Points, in no order, along strands that fork and pass close to each other.
In the rows, 128 means zero.
Two points are linked if the straight distance between their rows is under 163. Some points are linked to none.
kipap: [115  76 125 165 144 112 113 170 128 130 137 126 124  76 146 162 140 137
 150 168 146 135 178 126 148 106 112 147 199 139 102 139 124 145 195 114
 196 140 127 119  89 165 173]
tul: [168  91 150 127 133 121  99 137 149  91 153 111 192 126  79 140 159  81
 109 108 145 155  97 145 203 136  95 167 157 127  81 162 159 118 118 146
 219 141  99 167 126 119 150]
sege: [173 140 124 149 102 117  81 118 101 136 115  96  99  79 116 171  81  75
 102 120 101 125  55 153 128  87 144 111 139 117 133  85 113 120  89  94
 105 144  54  80 122 130 195]
resur: [ 94 180 114 112 128 126 124 115 129 142 158 127 188 178  81 118  95 127
  91  98  70 170 169 136  74 132 167 107  89 125 144 126  98  59  87  99
 121 161 124  83 142 154  93]
siz: [133 127 160  87 108 134 138 105 161 132 107 147 171 155 127 157 141  95
 103  94  77 134  95 108  91 116 131 134 132 125 110  96 123  88  60  75
 172 153 114 110 135 142 150]
koti: [126  98 100 214 151 158 111 190 137 117 142  79 109  81 131 125 115 132
 121 128 127 150 108 113 104 142 183 144 103 187 149 138  90 113 144 155
 108 107 144 150 110 121 115]
fer: [119 156 138  33 148 115 179 153  93 108 155 159 149 156 115 143 125 175
 116 138 127  85 163 104 113 137 129 155  94 102 128 132 134 128 126 111
  88 134 154 112 142 115 111]
gez: [126  96 150 104 123 142 137 158  96 175 141 119  94 110  98 157 143 160
 131 146  91  89  82 122 139 175 158 139  93 174 168 111 117 118 145 167
 138  92 128  99 103 136 188]
mizi: [162 162 152 194 144 135 115 135 142 160 111 122 120 133 111 124 171 132
 166 128 151 161 169 133 144 122 112  73 165 142 105 182 187  90 164 156
 161 148 152 134 132 153 131]
gafug: [147 105 141 170 168 130 166 185 197 115 127  97 180 136 147 129 175 108
  78  96 144 148 147 136 110 136 153 133 189 204  85 156 180  80 143 132
 140  85 196 171 122 157 122]
suf: [ 88  85 139 139  92 137 134  79 162 118 118 177  73 136 177 135  96  84
 120 105 131 111 132 133  90 151 153 122 130 118 167  87 101 144 138 104
 141 121 148  96 129 173 100]
Kis: [ 75 143 108  90 139 150 166  74 163 109 105 163 143 166 151 117 104 145
 123  89 106 151 152  71  94 119 158 128 126  93 137 148  94 128  90  84
 120 154 162 126 115 148  49]
naze: [141 106 127 212 167 117  70 126  83 174 116 144 112 104 113  99 147 145
 143 163 143 158 151 121  90  73 129  59 166 111 146 127 105 106 143 137
 158 122 106  89  77 148 113]
Tav: [130 135 133 138 156 130 108 162 112 132 136 102 203 128 115 118 110 146
 121 143 126 142 129  89 104  54 111 144 152 149  49  80  65 118  83  74
 113 145  99 129 117  87 162]
meke: [173 215 119 143 140 129 140  79 126 158 114 126 156 169 117  80 163 153
 159 122 107 121 171 129  88 114 163  53  94 156 173 172 136 103 132 102
  72 137 125 141 125 130  65]
pite: [ 87  38 134 133 147 154  96 175  99 129 150 126 110  84 126 104 103 129
 121 134 136 139 102 123 101 136 155 173  97 146 157  71  96 181  92 161
 166  96 120 102  82 150 158]
bem: [160 172 134 112 125  87 116 126  73 137 130 124  99 101  87 102 131 137
 161 149 141  98 116 153 124 115  98  92  78  58 186 147 138 118 155 134
  71 121  97 108 124 136  93]
Duse: [111 172  99  92 165 127  97 149  76 100 130 111 185 130 129 128 108 178
  79 127 123 113 205 105  88 114 142 137  95 116  83 116  99 101 126  77
  60 143 135 103 132 101  81]
kedu: [129 134 134 137 181 127 152 142 157 150 134 125 172 164  92 120 145 162
 109  94 108 160 158 101  96 139 167 115 113 184 108 153 129  76 134 123
 140 125 181 116 117 108 129]
kor: [108 109 139 141 187 147 156 160 184 142 127 117 178 141 137 152 165 145
  81 105  97 157 151 117 102 151 166 113 135 207 111 149 141  81 135 110
 155 107 190 132  96 143 138]
tugo: [161  76 135 110 144 117  77 140 119 117 132 164 122  78 130 158 135 107
 110 119 105 112  79 111 100  94 129 145 144 133 146  72 137 140  68 131
 183 105  89  95  76 128 180]
kabol: [111 133 126 151 157 123 130 112 103 139 115 100 133 125 113  80 117 179
 148 154 135 142 108  87  86 107 117 114 127 133 123 109  51 125 135 116
  94 123 141 138 106  60 114]
Lirub: [112 118 142  84 106 109 153 149 111 164 146 127 127 158 105 118 168 144
 165 148 147 123  76 107 185 103  56 154 130  88 106 162 132 131 139 145
 163 143  87 171 148 104 150]
Tevub: [123 105 181  96 161 116 168 120 116 151 128 164 131 144 135  75 167 179
 194 136 143 145 104  99 100  93 108 119 152  86 113 128 109 171 143 122
 162 116 161 137 106  87 106]
kefu: [127 100 117  66 128 114 151  79 143 151 134 142  54 141 149  77 137 162
 160 152 123  83 124 120 128 151 161  98  87 122 180 105 110 186 129  81
  55  94 176  95 129 116  91]
Dori: [122  99 125 133 149  99 132 150 112 119 120 150 127  99 166 145 136 137
 168 165 149 116 210 110 144  88 102 126 199 100  78 145 139 155 188  94
 151 140 134 112 108 161 133]
rebos: [140 154 145  98 129 126 165 105 121 124 120 128  79 141 112 154 124 153
 147 145 120  93 124 132 143 172 153  95  99 146 173 155 160 141 182 140
  79 105 150 107 139 145 123]
Beziv: [145 147 131 156  76 147 111  73 118  91 100 112 118 114 107 143 100  52
  93 113 105 121  76 157 160 206 152 135 110 147 108 131 144 111 102 148
 160 134 111 151 164 110 151]
lav: [157 151 156 101 148 121 117 175 137 168 146 149 204 147 145 126 174 139
 142 115 127 139 197 116 102  80  96 105 182 135  48 115 148  89 141  89
 172 144 152 120 141 131 129]
zele: [ 80 147 132  68 117 109 149 128 102 110 152 148 135 150 147 137 116 124
  82 106 128 113 146 124  66  84 124 149 118  70 127  75  92 127  88  49
  93 138 119  81 108 146 104]
zutug: [ 89  92 131 100  95 128 135  96 150 116 132 171  77 143 160 125 106  94
 106 116 172 118 124 143 173 137 106 172 151  84 120  83 148 208  85 146
 158 133 107 137 176 161 148]
besi: [127  96 120 188 158 121 149 181 191  94 131 103 157 109 163 142 162 107
 105 116 150 147 158 148 133 143 138 144 202 186  89 161 169 120 183 151
 141  91 175 188 111 145 133]
bivib: [146 183 123 104  75 120 126 116 141 127 126 115 177 167 112 148  84  97
  96  86 105 156 144 170 100 130 140 115  85 108 156 101 107  68  88  79
  79 162 125  74 159 140 114]
bagi: [131 112 121 199 149 141  84 125  89 160 130 127 110  90 100  89 145 134
 143 145  97 182  98 135  82 105 164  73 115 144 186 106  93  92 135 180
 159 106  98 100  85 138 108]
sibib: [ 55  80 140  94 130 159 178 118 163 119 124 124  83 138 185 109 122 143
 113 137 122  90  98 106 169 191 146 140 106 194 107 105 128 189 101 125
 124  91 162 141 145 132 164]
Zofov: [157 203 137  82 108 138 143 128 120 109 122 138 186 172 141 110  70  96
 108 101 129 163  98 166 138 124  78 176 139  90 107 135 116 149  86 141
  80 168  56 108 165  94 136]
paro: [128 120 136 125 170 147 173  78 183 141 133 117 138 134 172 112 161 184
 127 126 100 156 149 132  55 114 171  70 101 169 153 189 132 161 135 104
 112  96 142 183  72 122  73]
ziv: [108 162 132 144 136 141 139 145  92 125 109  99 175 136 123  99 125 162
 130 149 137 119 116  77 106  96  75 125 123 137  62 105  49 101  91  96
  97 127 125 139 123  58 136]
fef: [128 121 126 120 106 124 140 121 101 149 141 122  63 115  83 152 108 153
 130 144 122  92  98 135 144 175 166 113  85 153 198 124 117 115 157 149
  98 101 121 108 149 142 150]
lol: [172 167 152 104 110 104 107 166  97 170 153 149 160 122  69 150 126 139
 130 114  83 142 114 162  93  85 104 129 114 131 136 109 157  68 100 136
 146 126 114  86 142 143 165]
buli: [111 177 100 126 165 112  97 109  87 132 165 135 172 185  78  86 106 145
 116 123  81 187 155 152  64 102 172  97  81 137 159 137  94  83 120 125
 119 141 102  84 139 126  88]
Sisat: [128 119 124  66  86 110 157 148 157 122 140 139  68 139 130 150 140  75
 121 110 140  69 112 159 151 133 122 139 130  93 156  68 127 161  76  80
 111 123 118 150 167 123 184]
Guzud: [146 197 146  74  87 119 151 140 121 130  88 130 113 181 146 133 168 117
 148 132 163  90  94 119 192 173 122 118 123  93 135 108 147  95 146 113
  62 141 153 174 162  94  85]
misi: [107 115  91 140 151 166 176  81 194 116 135 140 140 125 184 106 157 135
 107  90  91 158 169 110  65 149 196  85 113 149 165 197 155 126 111 117
  97 112 151 152  87 135  63]
fid: [138 182 171 113  56 132 151  94 131 140  99 131 127 174 105 125 133  95
 142 110 130 140  71 143 140 145 108 116 101 136 147 110 122  82  84 134
 117 151 114 146 182 105 110]
veb: [143 162 176 163 109 143 143 118 143 166  76 151 116 148 140 133 174 114
 168 112 135 157 100 131 147 149 120  90 163 136 136 149 187  96 153 176
 170 144 146 146 138 149 102]
guza: [127 149 144  98 112 127 159 135 123 135 142 130 147 164  77 108 127 143
 174 133 155 142  72 133 195 152  75 168 111 108 107 169 116 127 131 182
 155 140  99 169 149  90 142]
Rikod: [113 112 129 187 124 153 149 154 171 120 113  87 151 127 156 134 170  74
 133 124 151 147 102 130 186 169 112 143 190 181  83 154 169 140 160 161
 165 107 166 216 104 123 113]
gode: [ 80  70 151  58 121 137 172 109 135 144 151 176 102 142 145 122 125 121
 116 100 124 110 120 101  69 119 129 167 129 114 127  69 101 169  76 102
 167 109 140 105 120 157 135]
Dele: [106 113 101  60 119  94 148 187  73 147 162  95  69  94 103 117 162 180
 142 156 139  62 137 136 163 121 104 146 121  96 139 132 158 141 152 130
 106 108 112 100 124 163 179]
zus: [142 157 108  99  88 121 143 124 152 108 117 106 151 157 137 168  77  72
  75  99 134 106 124 163 133 152 138 131 100 100 139  85  96 111  70  64
  59 157 112 113 154 110 156]
fani: [ 81 100 124 173 111 159 151 124 163 111 133 115 109 131 166 115 155 106
 144 142 159 120  94 125 219 175  95 146 154 159  79 171 158 168 172 147
 171  99 166 201 108 110 111]
tose: [116  95  93 204 133 185 122 173 142 120 115  92 131 101 135 133 112 115
 103 117  94 118  85 118  96 175 182 117  90 219 174 122  90  90 122 158
 124 101 132 143 116 137 127]
ziz: [ 79 108 126  81 111 133 177 106 142 144 138 146  51 145 155  92 160 166
 135 146 136 107  96 108 193 193 125 119 114 148 129 102 138 201 108 146
  96  97 168 120 165 115 139]
bigaz: [133 118 128 118 131 129 136  87 156 116  97 125  79 113 156 183 127 139
 125 148 103 101 171 155 122 161 191  74 120 174 200 155 179 147 190 116
  90 109 175 104 122 163 111]
giku: [139 104 141 219 163 107  78 130 134 158 118 124 124 107 102 113 153 124
 127 152 175 167 136 125 109  78  94 105 182 119 113 117  99 102 139 155
 170 137 111 128  89 124 127]
nakim: [131 128 132 186  91 158 114  82 149  82  89 109 146 136 150 143 130  49
 112  93 125 148 121 158 146 167 141 143 156 131  91 121 153 120 116 162
 183 145 121 171 155 147 123]
Pim: [117 119 100  63 118  87 143 189  88 142 157 111  88 111 102 166 112 148
 109 143 130  70 170 144 156 147 145 161 102 123 149 104 151 144 141 121
  82 128 142  96 146 166 178]
subu: [109 109 132  79  89 115 151 118 142 129 147 153  76 149 119 113 144  86
 127 121 149 109  88 156 187 113  95 157 158  67 117  95 153 191  83 121
 156 148  81 165 172 157 160]
Pupep: [133 149 121  87 124  74 129 168  65 150 146 112  93  83  97 130 174 157
 138 140 148  77 137 146 149 106  89 122  83  64 132 158 175  98 190 128
  90 129  89  91 111 138 132]
Mevi: [174 156  90 167 154 140 128  89 159  85 120 149 145 159 148 105 115 126
 111  99 140 185 206 134  78 104 159 103 127 111 161 177 147 115 107 164
 110 166 147 139 154 122  73]
lumuf: [144 196 158  81 150 114 136 117  63 126 110 124 154 104 136  99 167 173
 130 125 148 102 172 105 135  90  95 106  97  79  89 125 126 114 140 117
  62 146 121 133 132  98  77]
zun: [ 94 101 131 167 115 141 119 118 124 112 134 164  94 101 134 142 110  85
 136 135 147 130 115 156 137 183 116 152 122 112 165 142 151 148 144 185
 165 111 123 129 139 166 123]
Nite: [179 110 132 156  60 108  79  98 126  94 130  93 160 136 141 182 130  67
 118 117  92 121 174 164 188 147 118 112 194 114  65 120 170 133 148 118
 184 165 117 144 170 179 159]
neme: [ 98  98 178 102 153 141 163 147 132 136 142 171 130 138 132  78 143 142
 174 117 160 161  94 122 130 115 101 181 128  94 120 123 114 158 124 172
 184 109 143 141 116  96 118]
mor: [107  44 104 183 137 121 101 160 139 126 129  94 102 109 120 144 158 113
 138 173 166 120 119 125 175 138  88 158 172 142  93 154 141 146 209 136
 197 140  94 148  81 160 159]
Vom: [166 174 140 150 148 113 102 153  78 175 154 149 163 126  68 113 146 159
 156 134 124 166 140 143  86  96 101  93 127 118 125 134 139  70 112 139
 146 124 107  84 121 129 125]
ketob: [128 152 136 111  87 140 164 136 124 106 117 134 121 160 145 165 137 139
 135 133 127 107 151 111 191 155 104 129 157 136  98 133 157 123 169 134
 132 154 155 148 157 137 130]
sifi: [162 147 118 158 170 120 120  98 134 107 147 160 132 131 117 112 105 139
 133 123 135 160 221 127  60  73 138 123 111  97 172 170 130 173 144 145
 108 136 128 147 121 127  65]
rira: [ 78 112 130 100 130 177 189 119 176  99 113 131 104 152 173 154 130 153
 106 117 118 108 109 116 148 214 168 143  97 184 144 149 162 139 146 138
 116  97 181 147 140 125 134]
dun: [139 134 121  90  99 112 107 190  96 139 169 112 139 109  95 197  81 150
 111 140  90 106 160 133 131 133 165 144  90 143 132 109 144 119 147 141
 121 141 134  96 158 158 187]
razuz: [137 153 151  90 181 122 170 155 114 134 139 145 185 166  84 128 130 191
 145 118  98 140 152 102  89 131 136 138  87 126 123 146 114 105 140 109
 120 128 152 124 131  82 111]
Deziz: [117 176 119  76  98 128 155 148 131 129 118 123  76 139 134 139 178 120
 116 141 171  75 110 136 210 161  99 127 113  93 136  83 105 104 124 100
  45 137 128 165 165  83 102]
Tosin: [159 167 104 158 130 131 121 142 187  83 126  98 191 180 133 138  98 146
 105  67 119 191 201 164 137 175 145 157 117 147  89 161 155  93 107 182
 155 167 166 145 189 112 120]
sife: [ 71 127 131 115 108 172 182 133 157 106 114 135 125 164 182 137 146 108
 116  99 113 128  88 142 119 205 155 137 108 156 160 156 176 117 134 157
 130 102 175 149 139 156  93]
Dafa: [172 123  97  77 113 109  95 185 100 117 189 105 163 105 110 191  86 123
  99 135  89 102 124 158 170 116 135 158 117 113  89 136 166 122 130 117
 137 140  90 128 170 146 206]
kup: [113 122  99 173  99 177 116 133 142  96 100 107 117 117 133 154  95  89
  96 131 107 107  89 125 134 214 171 141 100 197 136 125 125 127 123 163
 132 103 126 160 146 122 152]
gaf: [139 114  78 155 133 126 106 110 121 111 117 116  93  91 156 181  99 145
  99 150  99 106 193 125 103 133 214  96 112 184 192 161 145 150 165 130
  80 138 162 101 118 168 101]
miden: [ 56 134  87 113 160 162 164  61 182 110 139 150 136 128 163 102 131 139
 108 102  90 165 150  88  87 137 211 110 118 104 171 172 109 133 112 110
 121 120 170 139  85 146  51]
Kuz: [ 73 109 128  35 116 114 172 128 124 133 164 174 107 167 126 136 118 120
 100 105 133 109 143 133  79 114 143 163 107  91 154  74  95 154  70  86
 120 135 147  86 130 155 112]
Laz: [109  64 123 193 156 124 101 102 122 150 135 119 109  69 159  51 141 164
 170 125 132 145  91 119  81 127 141  97 113 127 164 152 106 192 177 144
 125  76 176 136  77  93 114]
lif: [168 108 111 146 172 126 120 103 157 118 141 149 113 111 164 131 126 154
 129 139 135 137 230 125  71  77 151 124 150 130 162 184 132 223 153 119
 116 113 141 155  81 145  90]
Kidaz: [163 158 156 105  84 103 136 149 109 166 135 146 111 134  93 171 156 109
 146 127 117 136 111 165 144 113  81 127 136  78 138 141 180  89 144 133
 154 139 107  98 158 175 156]
rak: [154 171 144 105  75  92 112 170 107 146 136 129 115 128 109 150 141  83
 141 116 139 127 102 224 135  63  57 142 126  47 122 151 174  93 141 122
 134 140  72  98 126 168 145]
Topo: [121  68 147  80 117 124 120 112 116 144 146 181 103 112 125 143 115 104
 108 116  97  99  91 119  78  83 127 159 141 111 147  62 116 167  61 112
 174 109  98 102 111 149 165]
nafe: [117 120  81 162 125 134  96  76 139  96  84 144  70  98 156 148  69 111
 120 161 158 124 158 118 140 146 133 127 143 128 159 114 116 151 140 128
  79 136 157 117 152 140 100]
Dugur: [151 167 105 170 129 123  99 130 120  79 135 120 150 132 121 164  52 123
 114 131 142 183 171 170 147 147 108 157 133 112 129 162 143 142 134 182
 136 159 122 115 159 133 141]
guki: [115 146 148 155 126 152 155  66 124 170 114 133 109 126 131  89 155 151
 168 138  89 140  78 106  99 131 140  56  94 156 180 142 116 112 154 142
 122 101 151 124 116 101 104]
rela: [168 100 138 128 112 114  90 122 141 118 133  97 175 102  83 152 163  77
 116 127 108 121  71 106 207 134 107 120 168 148  80 142 176  93 106 133
 212 137  99 158 117  80 160]
sef: [135 112 116 226 147 143  89 173 133 126 113  77 105  83  93 142 119 136
 136 149 160 149 120 125 149 154 138 130 124 172 127 153 115 108 178 177
 150 127 121 149 106 126 148]
bot: [169 156 119 100 146 119 101 145  95 119 128 112 157  98 140 150  66  81
  92  94  95 116  97 150 119  75 143 152 170 104  93 103 121 137  90  86
 102 154  63  84 135 103 194]
Pak: [141  88 141 100 119  95 125 140 158 166 154 110 147 132  99 122 182 125
 158 141 145 118  65  90 187  75  35 168 164 107 102 143 133 123 116 149
 206 129  82 145  91  87 163]
gise: [141  86 158 151 160  93  95 157 190 122 138 129 178  96 103  95 165  72
 119 126 168 138  81 122 168 124  78 179 175 132 105 122 144 128 144 163
 212 104 113 150  88 139 113]
sifa: [178 164  96 217 144 136 103 130 143  94 129 116 147 153 129 122  88 122
 107  89 147 187 200 170 114 134 142 111 135 129 124 174 166  88 121 190
 138 154 134 135 166 134 127]
tuk: [155 127 162  97 180 105 137 163 138 158 156 158 176 150 105 119 186 168
 139 132 128 154 177 102 109  72  87 124 178 143  81 106 135 110 152 111
 173 119 165 119  94 107 127]
Tevet: [175 152 136 195 174 133 138 121 158 138 111 121 135 133 129 105 153 141
 155 116 165 150 187 112 124  88 116  80 169 139 102 198 154 131 164 137
 114 138 133 177 121 106 102]
Pudok: [150  58 141 137 158 137  75 179 122 118 154 145 161  72 114 149 124  79
  99 132 109 121 101 124  93 133 161 166 126 140 150  80 123 136  77 146
 189 100 113  91  86 140 144]
mese: [175 137 105 132  83 106  82 130  98 111 148  87 170 125 118 164 108 100
 114 129 109 125 137 164 203 132  92 138 153 110  61 155 168 118 136 104
 142 164  75 137 158 152 172]
zute: [120 140 116 102 107 130 135 127 136  73 130 144 140 163 129 149  93 124
 108 122 135 118 156 123 158 147 117 173 119 123 134 127 132 130 132 161
 129 154 121 131 175 127 145]
pemo: [ 82  74 136 129  89 115 119 102 140 114 125 182  37 118 176 108  88  96
 128 125 160 119 138 125 134 131 126 148 142 124 135  67 118 191 103 121
 135 106 136 110 144 165 130]
vif: [162 180 126 154 149  99  95 109  59 139 149 151 144 133  76  86 110 142
 139 139  93 172 155 173  72  82 130  78 113 120 153 128 118  96 125 127
 102 128  98  94 131 126  95]
Kezi: [141 169 152 120 147 127 169  84 142 155 115 122 136 164 132 102 160 157
 153 132  75 128 142 117  77 114 159  55 103 160 162 153 137 129 155 116
 104 127 146 141 109 116  74]
viban: [144 185 144  98 138 115 135  88  65 128 126 132 127 124 109  73 149 156
 152 134 126 109  99 119 102 103 104  94  68  91 159 122  89 113 138 126
  58 106 101 126 126  94  76]
fiv: [155 225 162 112  92 139 141 100 124 119 104 119 166 167 117  97  88  94
 123 108 132 162  80 165 154 124  89 131 134 112 118 138 114  94  71 128
  97 165  66 124 164  97 142]
vipok: [ 89  54 156 125 144 130 137 133 128 154 128 149  83  85 171 120 162 150
 159 166 153 117  87 134 151 133 108 124 154 148 120 124 143 170 157 148
 164  68 155 115  78 140 171]
netof: [102  64  95 149 121 145 106 113 133 120 147 114  95 108 105  93 107 103
 121 154 147 103  60 118 205 174 115 175 124 126  81 132 110 175 114 140
 174 119  85 174 135  92 167]
Ver: [211 203 130 178 137 143 127  94 131 173 115 132 147 155 126  96 162 146
 158 118 146 114 203 130 111  91 139  61 127 155 138 202 166 122 140 118
  91 140 136 158 129 131  88]
Gavo: [118 103  94 100 118 113 108  47 146 126 133 143  68 122 131  99 108 120
 145 135 111 111 136 155  92 122 179 108  83 121 219 121 107 164 162 106
  72 122 149 107 123 138  74]
Silu: [134 175 117  76 113 119 130 161 109 105 146 134 152 126 140 134  85  85
  94  95 135 117 116 160 155  88  82 173 149  73 108 128 129 163 107 116
  87 144  50 115 148 116 169]
nokab: [160 108  49 149 145 142  88  73 148 100  91 123  79  92 158 172  77 144
 121 162 142 117 170 109 117 119 162 137 137 154 174 151 142 162 144 136
  48 138 154 140 142 138  85]
fenuf: [141  79 126 100 126 103 117 138 149 156 141 107 146 103  92 143 171 119
 137 145 117  98  70  81 180 115  93 153 151 142 112 124 146 127 103 132
 205 113  97 154  85  88 193]
bagap: [ 84  93 127 136 165 144 155 142 151 106 150 149 122 121 134  72 103 161
 143 105 151 145 105 119 108 156 133 174  79 132 136 139  92 159 131 159
 127  90 167 141 116  81 119]
dagal: [121  76 115 204 134 162 101 176 146 145 104 115 133  83 151 134 155  84
 141 172 121 110  85 130 122 157 137 116 159 189 152 110 140 138 137 146
 165  65 144 139  85 166 144]
zedo: [114 160  97  90 120 113 132 151  81 123 155 131 123 103 135 130  88 135
 102 126 157 119 125 166 150  99  78 172 128  71 124 102 105 150 120 134
  70 135  69  96 133 131 160]
Divip: [104 144 162 143 109 161 153 120 162 142  83 158 136 164 168 129 161 106
 138  84 107 156  97 145 101 175 153 115 118 144 162 141 182  91 148 171
 166 121 178 150 137 155  89]
Kabi: [127 108 168 115 174 118 162 147 136 160 125 115 156 139 118 132 180 178
 152 147 139 143 125  89 112  89 102 128 170 159  85 118 104 120 155 121
 153 108 171 128  80  90 130]
zul: [ 87 144  93  82 132 102 110 113  79 125 137 119 138 145 129 135 113 150
  94 130  94 105 173 106  71 114 160 117 107  96 138  89  77 111 115  46
  61 127 126  92 110 127  85]
fol: [121 136 125 180 117 143 111 103 111 179 120 143  96 104  98 108 139 129
 154 144  91 150  69 129  90 137 147  72 109 171 196 111 113  85 157 188
 131 113 119 103 111 137 118]
lipeg: [ 85  97 132 129 141 137 155 115 139 136 127 121  91 121 154 111 146 160
 168 151 168 125 102  99 196 142  97 143 154 135  94 161 124 169 176 136
 148 117 151 161 111 107 134]
Gizuz: [ 79  58 116 161 166 144 105 148  77 119 142 131  93  79 141 105 102 141
 137 133 138 135 141 132  90 120 177 148 105 133 179 104 101 171 146 154
 147 104 144  91  83 160 119]
Radi: [130 106 132 157  61 126 108  88 131  68 118 108 126 144 152 180 106  62
 103 110 128 129 171 158 192 153 127 145 173  87  98 114 149 164 142 131
 173 162 122 160 140 180 137]
Lom: [ 89  51 145 116 135 145 148 140 106 152 121 106  73  84 155 123 139 179
 144 172 129 105  98 134 140 168 149 106 119 175 149 114 139 173 156 143
 137  78 158 103  91 156 185]
dil: [149 159 142 121 116 132 134 166 116 132 134 129 187 156 137 131 148 141
 159 125 123 124 199 112 153 113  99 108 160 126  64 129 164  86 148 110
 132 170 144 132 162 146 128]
lutot: [132 167 139 112 166 106  93 149  58 131 132 107 166  93 140 105 154 167
 128 147 142 111 213 110 118  90 106  93 133 112  53 137 114 107 141  86
  84 137 118 130 118  99  91]
rugi: [181 135 127 163 110 123  62 133 110 175 103  99 123  82  94 163 115  99
 115 157 110 131  67 112 126  93 114 102 128 147 115 117 124  89  80 131
 146 142  61 110 118 126 186]
feza: [142 117 130 134 178 113 133 119 135 119 104 134 120  98 175 128 140 153
 157 158 142 112 230 127 105  77 144 118 174 119 128 177 136 207 175  90
 128 119 145 136  96 147 104]
kire: [103  98 108 137 114 127 129 136  95 132 127 105  95 104 139  99 118 171
 170 184 159 105 113 105 159 120  86 140 137  92 102 133  90 163 153 133
 119 126 111 134 118 117 153]
buzo: [141 115 165 180 155 120  98 133 167 129 126 141 161 117 122 120 147 112
 124 128 166 167 123 124 129  86  90 140 167 137  91 112 110 112 126 146
 183 135 111 150 107 134 141]
feve: [187 178 123 170  84 122  76 113 118 181 118  93 167 106 105 151 135  92
 126 116 108 119  95 142 136  96 111  91 154 163  93  98 157  60  65 104
 134 157  93 114 149 118 187]
murod: [ 95 126 123  87 118 114 165  97 143 145 136 171  60 157 146  85 131 153
 148 137 138  99  87 112 151 167 134 140  83 108 158  99 103 173 101 122
  69 109 174 110 175  98 107]
kesa: [137 189 139 105 109 145 146 152 172  92  93 122 195 210 128 148 118 143
 127  71 107 175 157 125 135 172 139 172 105 116 107 147 140  96  88 171
 153 186 158 141 184 122 104]
vuro: [ 86 151 133  94 142 145 150  89 124  99 110 164 127 175 152  86 111 148
 148 109 132 144 123  86  75 106 132 134 106  68 125 120  79 155  92  86
 103 152 146 122 126 122  32]
zop: [122 155 120  54 123 129 166 129 135  86 117 152 149 171 158 136 104 145
 105 133 157 108 155 105 143 145 129 171 113  90 133 110 133 127 111 107
  77 156 157 115 162 121  90]
tagu: [183 172 133 137  84 112 104 101 141 145 113  92 173 126 131 156 140  77
 124  85 103 115 116 166 104  96 128  75 149 151  83  76 153  57  58  64
 127 152 117 117 176 139 174]
bopo: [113 116 116  87  86 120 143 127 153 108 119 115 101 139 133 174 104  89
  83 125 136  58 123 136 151 155 135 150 110 123 139  78  99 116  86  61
  72 127 119 132 164 124 158]
Mig: [113 114 121 141 131 146 124 134 142 121 133 106 115 118  89 105 103 125
 142 143 145 136  59 124 175 171 100 172  98 134 104 151  89 139 113 167
 147 117 102 176 150  68 163]
sozin: [109 104 123 129 158 143 138 116 112 124 140 135 117 123 113  75 104 181
 143 136 128 135  99  88  86 148 148 140  87 135 153 131  64 140 143 143
 124 102 156 137 120  69 114]
mefib: [135 139  95 170 144 158  91 162  78 101 128  99 105 105 117 149  70 172
 113 169 124 124 162  95 108 112 174 111  97 157 141 116  74 132 136 130
  75 159 113  97 130 119 120]
ril: [144 103 150 154 138 126 105 128 136 116 126 132 178 104 123 139 115 100
 124 131 142 150 109 110 133  81  99 152 161 118  81 102 100 135  99 124
 159 143  84 135 118  93 188]
lunat: [133  92 108 194 119 138  75 153 122 142 121  92 116 106  94 155 130 114
 135 165 143 130 110 140 164 150 120 141 133 141 101 168 131 115 172 148
 176 130  83 155 106 132 158]
gotat: [112 119 112 156  93 140 122  83 164  96  83 135  80 136 152 163  86  87
 109 118 137 118 153 138 100 155 153 121 130 117 175  92 107 128 131  98
  99 144 163  95 146 154  97]
risov: [120 194 161  87  92 123 159 126 144 136  83 165 122 200 134 122 134 128
 158 102 131 137  75 120 133 155 137 119  98 100 156 117 135  92 124 117
  95 154 147 154 161 110  70]
zimuk: [114 117  95 118 125 117 110 139  81 109 138 116 100 111 126 119  86 167
 143 178 171 104 130 123 166 114  95 158 125  73 121 122  99 170 130 129
  83 135  68 106 129 131 151]

A fork is a point with three links, a tip a point with one. Leave the first point through the second and follow the links. Name the first fork or tip that comes.
mizi; veb -> Gavo
gotat; suf -> rak
bagap; neme -> zute
vuro; Kis -> Kezi
Pak; fenuf -> buzo
kor; gafug -> lipeg
Beziv; kup -> sifa
zul; zele -> Gizuz

Follow the links from the first point to the second, and from the first to the third. Name the last point that the two ways share.
rira; gise; vuro -> Kezi
Kabi; fer; Dori -> zute
netof; meke; kabol -> buzo
Lirub; Kabi; meke -> buzo
sifa; Kabi; fef -> zute
risov; fer; feve -> Silu

A fork is a point with three links. Follow the links from the first point to the second and name the forks in between, in order.
mizi; naze -> Kezi
kesa; lipeg -> sifa zute
sege; kedu -> Silu lipeg
Pak; bagap -> buzo
Guzud; sege -> Silu
rela; Divip -> buzo Kezi
kor; zedo -> lipeg
fef; feve -> lipeg Silu
neme; fer -> zute
lunat; Dugur -> sifa

Name the points in between on the shortest way along the links from the first point to the second, in order.
fef; Rikod -> gez Lom vipok lipeg fani
fid; rugi -> fiv Zofov Silu bot sege
Gizuz; zul -> pite Pudok tugo Topo gode Kuz zele
kedu; kipap -> razuz fer zop zute Dugur sifa Mevi sifi lif feza Dori
Gavo; Tevet -> kefu murod ziz sibib rira sife Divip veb mizi
fenuf; mizi -> rela tul gise buzo giku naze bagi fol guki Kezi meke Ver Tevet
